The views of a scene show one set of named points, each view turned or mirrored, and shifted as a whole, with a little noise and some points left out.

Scene 1
View 1
ruton: [9,-17,2,0,-33,14,16,-26,21,7,-14,-47,-3,-10,-2,9,-8,38,-18,-18,7,-4]
kifan: [17,-33,-12,-2,-28,7,13,-26,1,-2,-17,-15,-2,-18,-1,-10,2,24,-17,-14,11,-12]
sul: [7,-19,-3,1,-40,18,16,-31,20,9,-14,-61,1,-7,-3,16,-3,51,-22,-19,8,-4]
Tifab: [18,-39,-16,-2,-29,5,16,-29,-4,-3,-20,-15,-3,-20,-1,-13,4,26,-22,-14,13,-18]
kuzu: [2,11,30,-1,-14,15,2,-8,47,9,-6,-25,-7,-1,-1,11,-23,6,8,-17,-3,22]
bagoz: [9,-10,14,-2,-19,10,12,-17,26,4,-12,-25,-9,-13,-1,0,-17,16,-9,-16,5,1]
bofi: [7,9,34,-4,1,6,1,0,41,4,-7,11,-14,-9,0,-9,-28,-22,14,-14,-2,18]
maruz: [12,-6,7,-2,-6,8,-18,-1,22,-3,-4,42,5,5,-1,-12,2,-29,32,-11,-3,30]
tutuk: [10,-6,20,-3,-11,6,11,-11,29,3,-13,-11,-13,-16,0,-8,-22,2,-5,-15,4,2]
lifo: [9,-3,21,-2,-9,8,4,-8,31,3,-10,-2,-9,-10,-1,-6,-18,-5,5,-15,1,11]
bimet: [15,-24,-8,-1,-20,8,-2,-16,7,-3,-12,12,4,-6,-1,-10,6,2,6,-12,5,7]
Buz: [14,-33,-15,0,-39,12,17,-33,4,3,-18,-43,1,-14,-2,3,4,46,-26,-17,11,-14]
Loni: [19,-32,6,-6,-13,-4,30,-22,5,-3,-24,-13,-22,-39,-1,-25,-21,14,-32,-13,14,-31]
Mogug: [10,-19,-9,2,-33,17,-4,-22,15,3,-9,-19,11,5,-2,9,10,25,4,-16,3,14]
View 2
lifo: [8,18,1,25,2,-4,15,8,22,24,5,2,4,-15,6,-14,7,-15,15,-9,6,2]
tutuk: [10,16,7,13,1,-2,13,4,15,24,5,2,3,-19,8,-15,-4,-13,11,-11,16,0]
Loni: [11,4,20,-15,11,13,-10,-13,-14,19,3,-3,-9,-16,1,-11,-35,-19,3,-22,44,2]
Buz: [13,-8,23,-42,-23,18,10,0,-2,14,21,-20,-12,-9,36,-24,-9,13,-1,-18,38,6]
maruz: [4,8,-20,52,7,5,-5,8,24,20,9,-5,-1,18,4,-1,42,-19,29,-3,-17,22]
Tifab: [11,-9,16,-26,-7,22,-8,-7,-11,13,16,-18,-14,2,21,-13,-9,-1,5,-19,35,13]
kifan: [11,-6,13,-20,-8,19,-4,-4,-5,14,16,-16,-12,1,21,-14,-5,-1,7,-17,30,12]
Mogug: [9,-3,5,-9,-23,12,15,10,17,16,22,-19,-6,4,34,-20,24,11,11,-9,10,13]
kuzu: [9,23,4,20,-12,-12,35,17,37,27,8,3,10,-26,17,-23,12,-3,11,-6,3,-6]
bofi: [6,26,-6,45,9,-11,15,10,29,27,-1,10,10,-17,-3,-10,11,-24,19,-6,-3,1]
sul: [14,0,24,-40,-32,9,30,8,13,18,22,-17,-5,-22,41,-32,-6,20,-3,-15,33,-3]
bimet: [7,-3,-2,10,-3,15,-6,2,6,16,15,-13,-8,12,15,-8,19,-8,16,-11,9,19]
bagoz: [10,11,10,1,-8,1,17,6,16,22,10,-4,0,-17,16,-19,-2,-4,8,-12,18,0]
View 3
Mogug: [-19,5,-11,-20,4,6,-18,14,9,17,-12,27,-14,18,-4,-23,10,-6,-3,14,-20,15]
Loni: [-6,-21,-33,-29,-20,12,10,5,-28,-1,-11,-3,33,6,6,-19,-36,29,-16,13,-10,25]
tutuk: [-25,6,-2,-13,-17,10,3,3,-16,9,-6,-4,2,-7,-4,-3,-13,10,-7,10,-2,22]
sul: [-10,-19,-17,3,6,4,-22,34,16,8,-30,28,-10,17,1,-29,-36,-7,-17,18,-14,23]
maruz: [-36,40,6,-44,-16,13,4,-21,-20,23,17,1,-8,-1,-11,1,53,6,13,5,-13,11]
kuzu: [-35,18,18,5,-12,7,-5,9,-1,14,-8,-1,-22,-13,-11,6,-8,-6,-4,9,3,21]
lifo: [-30,17,6,-15,-18,11,3,-2,-16,13,-1,-5,-4,-10,-7,2,0,7,-3,9,-2,20]
bimet: [-20,11,-17,-39,-8,11,-4,-3,-11,15,0,13,4,13,-2,-18,21,8,1,11,-20,15]
Tifab: [-3,-18,-38,-34,-4,9,-7,12,-7,7,-15,22,18,24,6,-34,-14,15,-11,16,-24,19]
ruton: [-13,-14,-14,-3,-1,6,-14,25,7,8,-23,19,-6,12,0,-22,-30,-1,-14,16,-12,22]
Buz: [-3,-24,-33,-16,3,6,-16,26,6,7,-25,29,6,25,5,-36,-29,4,-15,19,-21,21]
bofi: [-37,28,17,-14,-25,12,10,-10,-23,14,7,-16,-7,-20,-11,14,8,8,1,5,5,20]
kifan: [-8,-13,-31,-31,-5,9,-6,10,-8,8,-13,18,14,19,4,-29,-11,13,-10,15,-21,19]
bagoz: [-21,1,-4,-10,-11,8,-4,10,-7,10,-11,5,-2,0,-3,-9,-16,4,-8,12,-6,22]
View 4
maruz: [-37,13,-4,36,10,10,35,-31,-26,-11,33,4,17,15,-20,27,-15,2,8,-10,-11,-1]
ruton: [16,4,-26,4,-18,-16,-6,10,-11,24,-24,6,-27,-23,-37,6,-10,-13,18,26,-5,1]
sul: [20,-1,-32,1,-25,-17,-8,12,-10,31,-35,10,-38,-26,-38,5,-13,-15,22,30,-5,0]
Buz: [16,-13,-26,-7,-25,-5,-9,0,-16,33,-22,1,-36,-32,-43,1,-28,-14,28,31,-7,-2]
Tifab: [8,-15,-14,-8,-14,6,-9,-13,-23,25,2,-10,-19,-31,-43,-3,-36,-11,26,25,-7,-4]
Loni: [21,-1,0,-14,2,-1,-30,-1,-22,15,15,-25,1,-39,-44,-16,-24,-10,11,28,2,-5]
tutuk: [3,19,-8,14,5,-11,-4,3,-16,3,6,-4,6,-12,-30,5,-3,-6,3,13,-1,0]
bimet: [-18,-3,-10,14,-4,9,16,-26,-26,9,17,-1,-4,-7,-32,14,-28,-4,19,7,-11,-2]
lifo: [-5,23,-8,22,8,-11,5,0,-17,-3,10,0,10,-4,-26,12,1,-4,1,6,-2,1]
bofi: [-12,34,-2,30,18,-11,8,0,-17,-14,21,-1,24,4,-21,15,9,0,-8,0,-1,2]
kuzu: [-1,32,-19,29,2,-23,9,13,-8,-1,-11,13,0,2,-22,19,14,-6,-1,7,-2,4]
kifan: [5,-10,-14,-3,-13,3,-5,-12,-22,23,1,-7,-17,-26,-40,1,-31,-10,23,23,-7,-4]
bagoz: [5,14,-15,12,-3,-12,-2,4,-14,10,-5,1,-6,-13,-31,8,-5,-8,8,16,-3,0]
Mogug: [-9,-2,-27,16,-19,-3,19,-11,-17,19,-14,13,-26,-6,-31,20,-19,-9,23,13,-12,1]
View 5
tutuk: [-6,-14,-4,-6,-23,-8,7,11,-7,-4,1,12,-12,10,-10,-1,-3,-21,11,-1,-38,15]
kuzu: [2,-5,-29,-10,-2,-11,-1,14,-3,-18,-3,22,-28,-5,-18,8,-3,-24,9,6,-31,9]
sul: [-13,-30,13,-22,16,14,-1,23,-48,2,12,3,-48,2,-30,7,2,-6,42,9,-60,7]
bagoz: [-7,-17,0,-10,-11,-3,3,14,-16,-2,3,10,-20,7,-14,2,-2,-17,18,2,-42,13]
kifan: [-14,-26,37,-10,-7,10,-7,12,-24,15,11,-3,-7,16,-6,0,0,-8,29,0,-48,14]
Buz: [-18,-33,36,-18,6,17,-3,20,-46,14,15,-5,-30,12,-20,3,2,-3,42,5,-61,11]
Mogug: [-6,-16,22,-15,24,11,-23,12,-18,2,6,5,-18,-2,-10,11,-1,-9,29,8,-37,8]
maruz: [6,7,10,3,-1,-10,-31,-4,36,-6,-7,15,27,0,18,8,-7,-24,-5,-1,-5,13]
bimet: [-6,-12,30,-5,-2,4,-20,4,1,7,4,3,9,8,6,4,-3,-14,16,0,-30,14]
lifo: [-1,-7,-10,-4,-18,-12,1,9,4,-8,-3,16,-8,6,-6,2,-4,-23,6,-1,-29,15]
bofi: [4,0,-23,0,-27,-20,2,5,19,-14,-7,22,0,4,-1,2,-5,-29,-5,-2,-20,16]
Loni: [-19,-32,29,-5,-48,1,23,14,-29,18,12,-3,-6,32,-7,-12,0,-13,22,-8,-58,22]
ruton: [-12,-26,10,-17,4,8,1,20,-38,2,9,5,-37,6,-24,5,1,-10,34,6,-55,10]

Which points are out of place in each view (at most two, in the order of its rows)? Write none if all are in place.
view 1: bagoz, lifo
view 2: none
view 3: Tifab
view 4: sul, bimet
view 5: kifan, Mogug
